Points on a hilly landscape, in no order, each with its height.
A ball rolls from a point to the lowest of its 2 nearest points, and stops where none of them is lower. Distance is the straight distance between rows; heights are no part of it.
Zibi (h 376): -.35 -.02 -.07 -.32 .13 -.19 .15 .19 -.32 -.19 .13 -.24 .21 -.01 -.41
 .24 -.35 .12 -.29 .29 -.19 -.10
pebi (h 407): -.28 .10 -.47 -.13 -.14 .14 .02 -.16 .21 .17 .33 -.07 .19 -.43 -.49 -.09
 -.59 .67 -.28 .14 .27 .23
roni (h 381): -.24 -.22 .07 -.10 .17 -.06 .05 -.01 -.21 .39 .11 -.23 .03 .41 -.20 .36
 -.44 .14 -.15 .23 -.09 .00
fip (h 292): -.03 -.32 .34 .35 -.26 -.46 -.01 .21 -.01 .00 -.09 .22 -.10 -.12 .06
 -.20 .41 -.22 .22 -.31 .07 -.31
zolev (h 419): .26 -.07 .28 -.43 .27 -.12 .39 .12 -.05 .07 .28 .02 -.35 .58 .16 .30 .13
 -.19 .04 .14 -.50 .10
pako (h 363): -.16 .40 -.01 .11 .14 -.37 -.48 -.22 .33 .39 -.40 .22 -.10 -.53 -.28
 -.05 .13 .38 -.04 .03 .40 -.11
mizel (h 183): -.07 -.54 -.07 .33 -.53 .44 .24 .03 -.23 -.70 -.21 -.23 .28 .23 .15 -.23
 -.58 -.05 -.08 -.17 .05 .05
kupab (h 408): .12 .30 -.01 .27 .44 -.23 -.21 -.48 .07 .04 -.50 .03 -.31 .17 .20 -.23
 .27 -.23 -.07 .41 -.11 -.15
Golit (h 218): -.25 -.63 -.01 .16 -.50 .21 .29 .05 -.13 -.68 -.18 -.05 .39 -.21 .07
 -.33 -.07 -.18 -.15 -.10 -.04 -.13
Zopi (h 378): -.08 .42 -.22 .18 .18 -.07 -.22 -.34 .40 .07 -.28 -.19 -.04 -.29 -.30
 -.32 .00 .33 -.18 .46 .36 .06
lolem (h 427): -.10 .08 -.22 .01 -.33 -.06 -.02 .29 .25 .48 .33 -.04 .06 -.40 -.28 .16
 -.16 .47 .20 -.31 .34 -.04
Banir (h 313): .01 .52 -.01 -.31 .18 -.50 -.07 -.16 -.05 .23 -.40 .40 .31 .15 -.15 -.01
 .33 -.36 .00 .05 .05 -.15
mafa (h 640): -.52 -.28 -.21 .09 -.28 .60 -.36 .17 .28 .16 .46 -.48 -.29 .21 -.21 .22
 -.20 .27 -.13 .16 .37 .17
dofe (h 47): .36 -.45 -.11 .50 -.52 -.13 .22 -.13 -.11 -.19 -.06 .36 .19 .19 .18 -.32
 -.19 -.13 .05 -.55 .19 -.21
giv (h 269): .07 .09 .24 .18 -.32 .13 -.20 -.65 -.20 .40 -.21 .23 .34 .23 .22 .42
 -.22 -.09 -.07 -.16 .00 -.13
pinir (h 264): -.39 .30 -.12 -.06 .29 .18 -.71 .04 .03 .39 -.25 -.33 -.06 -.45 -.35 .45
 -.01 .29 -.17 .31 .11 .12
Difom (h 368): -.05 .00 .13 -.11 .03 -.34 -.01 -.50 -.20 .46 -.19 .02 .03 .63 -.12 .14
 -.32 .01 -.39 .34 .08 -.08
pid (h 386): .13 .30 .26 -.26 .37 -.27 .06 -.17 -.02 .20 .23 -.04 -.27 .19 -.01 .23
 .30 -.29 -.10 .46 -.42 .07
goz (h 194): .13 .18 .08 .04 .09 -.04 .28 .03 .23 -.48 .11 -.10 -.43 -.36 .23 -.20
 .34 -.04 .15 .10 -.03 .09
pof (h 110): .46 -.02 .01 .19 .06 -.01 -.14 .00 -.12 .46 .19 .19 -.29 .74 .38 -.01
 .13 -.07 .27 -.18 .08 -.21
Paf (h 199): .07 -.05 .48 -.46 .46 -.09 -.13 -.05 -.40 .33 -.33 -.03 .21 .27 .02 .60
 .05 -.44 -.05 .06 -.60 -.10
Mulo (h 344): -.15 -.07 .06 -.22 -.01 .00 .38 .10 -.11 -.41 .24 -.04 .24 -.39 -.18
 -.07 -.17 .28 -.24 .05 -.24 .05
mopo (h 202): -.09 .12 .12 .08 -.45 -.23 -.30 -.03 .20 .32 -.24 -.24 -.14 -.51 -.09
 .69 -.33 .16 .05 -.15 .09 .25
Toze (h 514): .19 -.46 .11 .34 -.14 .10 .21 .13 -.09 -.38 .32 -.35 -.70 .22 .06 -.16
 -.19 .30 .08 .05 .22 .34
siv (h 93): -.19 .60 -.29 -.47 .05 -.02 .21 .69 .15 -.23 -.05 .09 .39 .03 -.29 -.25
 .37 -.43 .06 .05 .00 -.14
mano (h 507): .06 .15 -.04 .04 .21 .01 .17 -.15 .17 -.17 -.17 -.36 -.39 .08 -.04 .12
 -.38 .03 -.06 .32 -.14 .32
puze (h 255): -.01 .41 -.14 -.21 .10 .47 -.07 .22 .25 -.25 -.16 -.04 .04 -.21 .25 -.08
 .62 -.66 .33 .15 -.16 -.07
folo (h 147): -.14 -.31 .42 -.40 .26 -.21 -.09 .26 -.43 .29 -.01 .02 .33 .43 -.04 .23
 .12 -.21 .03 -.23 -.34 -.22
mirut (h 526): -.17 -.46 .25 .26 -.17 .22 .03 .01 -.15 -.22 .52 -.13 -.39 .34 .04 .23
 -.43 .41 -.04 -.07 .04 .32
neku (h 435): .13 -.46 .24 -.24 .05 .19 .31 -.21 -.28 -.43 .05 .28 .38 -.64 .42 .06
 -.27 .21 .09 -.37 -.47 .09
ruka (h 232): -.13 -.19 .17 .02 -.23 .11 -.31 -.33 -.27 .27 -.61 .19 .55 -.11 .07 .26
 -.09 -.44 .10 -.29 -.25 -.18
fupo (h 148): .16 .14 -.25 .04 .09 .02 .15 .32 .07 -.10 .15 -.07 -.13 .14 -.04 -.39
 .26 .00 -.06 .11 .15 -.06
dofu (h 616): -.68 -.12 -.07 -.22 -.12 .55 -.38 .41 -.06 .24 .25 -.29 -.06 -.08 -.11
 .09 .25 .03 -.02 .15 .21 -.01
nifes (h 178): -.34 .08 .10 .12 -.37 -.18 -.49 .15 .29 .41 -.25 -.15 -.21 -.20 -.20 .33
 .07 -.09 .15 .12 .37 .09
luni (h 143): .22 .60 -.09 -.20 -.06 -.27 .45 .33 .29 -.34 .09 .24 .36 -.32 -.17 -.19
 .08 -.18 .16 -.10 -.02 .01
Gik (h 578): -.47 -.25 .12 -.17 .15 .33 -.07 .32 -.26 -.04 .54 -.27 -.13 -.04 -.02
 .20 .17 .42 .06 -.23 -.09 .04
gonil (h 444): .12 -.37 .57 -.21 .17 .00 .21 -.28 -.20 -.05 .48 .25 -.38 .29 .37 .30
 .19 .07 -.17 .09 -.42 .18
Vedam (h 184): -.57 .10 .00 .12 -.36 .17 -.25 -.22 -.06 .49 .00 .25 .21 .31 -.11 .10
 .15 -.31 -.10 -.04 .41 -.20
tova (h 164): .13 .40 .15 -.50 -.09 -.60 .34 .37 .28 .12 .07 .01 .11 -.27 -.36 .15 .14
 -.19 .17 -.04 -.15 .08
buv (h 469): .25 -.69 .25 .08 -.09 .07 .20 -.16 -.20 -.82 -.13 .13 -.06 -.26 .50 -.13
 -.37 .18 .11 -.34 -.31 .22
soniz (h 119): .45 -.33 .01 -.09 .18 -.46 .42 .18 -.37 .17 -.04 .36 .39 .17 -.05 -.29
 -.33 .19 .01 -.47 -.10 -.30
Vaf (h 366): .30 .27 -.21 .09 .47 .03 -.29 -.03 .00 .03 -.45 .13 -.14 .12 .32 -.36
 .59 -.28 .21 .05 -.11 -.31
sika (h 543): -.32 .72 -.40 -.42 .26 .17 -.31 -.27 .48 .35 .05 .09 .10 .16 -.35 .00
 .26 -.21 -.05 .50 .29 .11
telal (h 233): .27 -.20 .28 .30 -.22 -.09 .30 -.19 .19 -.59 .03 .06 -.42 -.58 .48 -.45
 .50 -.15 .09 -.09 -.07 .09
Nagev (h 49): .11 -.04 -.38 .20 .03 .49 .20 .34 .05 -.59 -.15 -.28 -.23 .19 .14 -.61
 .30 -.27 -.02 .42 .21 -.08
dasoz (h 142): .37 -.43 -.37 .07 .19 -.10 .31 .25 -.34 -.36 -.18 .05 .43 .41 .08 -.37
 -.43 .02 .12 -.41 -.10 -.20
bibu (h 555): -.12 .83 .04 -.44 .34 -.07 -.27 -.49 .57 .68 .30 .28 .05 -.05 -.30 .28
 .33 .06 -.29 .49 .15 .26
nusam (h 76): .33 -.28 .12 .30 -.49 -.28 .36 -.24 -.08 -.25 .10 .08 .03 -.11 .07 -.15
 -.39 .06 .03 -.23 .01 -.01
Sesar (h 418): -.03 .23 -.40 -.14 -.23 .21 .15 -.02 .31 .16 .67 .15 .08 -.47 -.29 .03
 -.09 .62 -.14 -.09 .30 .04
piban (h 173): -.23 .78 -.26 -.25 .23 .27 -.08 .16 .23 -.19 -.16 -.09 .26 -.01 -.06
 -.30 .46 -.58 .06 .30 .07 -.06
tob (h 346): -.19 .26 .05 -.20 .17 -.33 .00 -.26 .00 .28 .03 .05 -.04 .43 -.30 .10
 .09 -.29 -.31 .63 .00 .10
figug (h 454): .39 -.06 -.01 .33 .51 .02 .02 -.59 -.27 -.15 -.21 -.13 -.24 .36 .36 -.27
 -.01 -.06 -.08 .39 -.23 -.01
tabot (h 492): .24 -.48 .17 .34 .00 .31 .05 .04 -.15 -.64 .04 -.16 -.50 .01 .59 -.13
 -.13 .33 .29 -.14 -.21 .32
seki (h 443): .51 .15 -.35 .19 -.28 -.14 .56 .22 .04 -.13 .21 .43 .31 -.30 -.04 -.35
 -.11 .33 .01 -.59 .16 -.19
Tugen (h 547): -.32 -.25 .22 .18 -.07 .57 -.12 .00 -.17 -.06 .29 -.25 -.31 .14 .28 .35
 .02 .20 .03 .07 -.09 .20
Pir (h 391): .09 -.02 .09 -.43 .13 .15 .27 .15 -.17 -.57 .04 .00 .44 -.73 .14 .00
 -.09 .07 .14 -.23 -.47 -.04
Dig (h 134): .50 .05 -.24 .27 -.03 .08 .03 .22 .25 .38 .33 -.02 -.62 .31 .33 .03 .02
 .07 .39 -.26 .18 .02
totu (h 341): -.26 .32 .30 -.06 .32 -.25 -.56 -.22 -.21 .33 -.24 .36 .21 -.42 -.17 .19
 .48 .21 -.16 -.02 .29 -.28
Megal (h 436): .34 .13 -.41 .16 -.28 -.01 .23 .37 -.02 .26 .26 .04 .11 -.13 .04 -.17
 -.17 .38 .26 -.47 .32 -.12
Mus (h 189): -.26 -.27 .19 .03 .07 .06 -.16 .15 -.39 .12 -.29 -.09 .36 -.07 -.01 .32
 -.03 -.11 .13 -.33 -.25 -.24
nak (h 227): -.14 .36 .09 -.19 .21 -.11 -.44 -.04 .19 .30 -.25 -.31 -.09 -.70 -.18
 .66 -.13 .15 .03 -.02 -.19 .18
Lazet (h 92): .36 -.22 .00 .61 -.32 .00 -.07 .04 -.06 .31 .18 .03 -.17 .76 .08 -.21
 -.26 .00 .17 -.38 .46 -.06
Bolu (h 489): .27 -.17 -.06 .05 .48 -.16 .19 -.01 -.28 -.35 -.19 -.30 -.32 .46 .23
 -.16 -.32 -.05 -.10 .31 -.30 .14
rus (h 284): -.19 -.54 .00 -.10 .01 -.03 .42 .40 -.18 -.73 .10 .07 .28 -.27 -.22 -.47
 .15 .00 -.22 -.12 -.18 -.09
lavig (h 265): .19 -.46 .12 .25 -.37 -.29 .22 .24 .09 -.47 .20 .24 -.37 -.19 .24 -.55
 .52 -.16 .13 -.35 .09 .02
mev (h 327): .30 -.08 -.18 -.02 .27 .31 -.14 .15 .18 -.32 -.29 .01 -.08 -.03 .40 -.44
 .51 -.49 .42 -.02 -.32 -.15
San (h 163): .22 -.55 .00 .23 -.21 .15 .04 .14 -.30 -.38 -.08 -.22 .17 .61 .05 -.20
 -.70 .06 .14 -.40 -.03 .10
bos (h 101): .45 -.27 .26 .07 -.22 -.34 .34 -.17 -.19 .24 .23 .18 .21 .33 .08 .03
 -.49 .23 -.09 -.37 -.09 -.13
kefel (h 318): .08 -.06 .18 -.01 .24 -.59 -.03 .09 -.13 .11 -.24 .36 .23 -.05 .11 .03
 .50 -.24 .22 -.10 -.12 -.29
gavu (h 71): .12 -.52 .09 .65 -.43 -.01 .02 .05 -.05 -.11 .14 .17 .15 .62 .00 -.55
 -.04 -.19 .02 -.50 .48 -.13
pag (h 252): -.38 .25 -.03 -.13 .28 .38 -.58 .03 -.23 .51 -.19 -.02 .28 -.03 -.12 .51
 .19 -.12 -.16 .04 .02 -.17
kolez (h 294): .15 .39 .04 -.14 -.18 -.20 .06 -.29 -.05 .39 -.04 .43 .34 -.04 .08 .17
 .05 -.06 -.05 .09 .02 -.11
ravok (h 393): -.34 .17 -.44 .06 .11 .13 -.14 -.25 .47 .09 .03 -.26 -.23 -.23 -.46 -.08
 -.46 .46 -.29 .51 .30 .21
Lor (h 146): -.65 .17 -.02 .00 -.44 -.18 -.27 -.01 .26 .35 -.19 .13 .23 -.08 -.35 .08
 .17 -.07 -.17 .33 .41 .03
Tulum (h 518): -.12 .30 -.29 -.19 -.07 .13 .06 -.06 .61 -.03 .17 -.36 -.54 -.08 -.04
 .31 -.23 .01 .05 .29 -.18 .42
vanuz (h 529): -.03 .64 -.29 -.26 .27 .27 -.19 -.25 .55 .30 .03 -.24 -.31 .02 -.03 .31
 -.02 -.24 .02 .46 -.09 .27
paliz (h 300): -.17 .07 .38 -.14 .22 .02 -.67 -.26 -.21 .65 -.19 .12 .16 -.35 -.17 .70
 .29 .00 -.31 .02 -.03 -.04
Kigi (h 149): .28 -.17 -.33 .40 -.07 .43 .25 .22 .04 -.78 -.22 -.32 -.24 -.15 .19 -.62
 -.13 .13 -.04 .08 .12 .21

Where does a ball stop that starts at each point below?
mizel => dofe
Tugen => Mulo
Tulum => siv
Banir => folo
Sesar => pag
kefel => Nagev
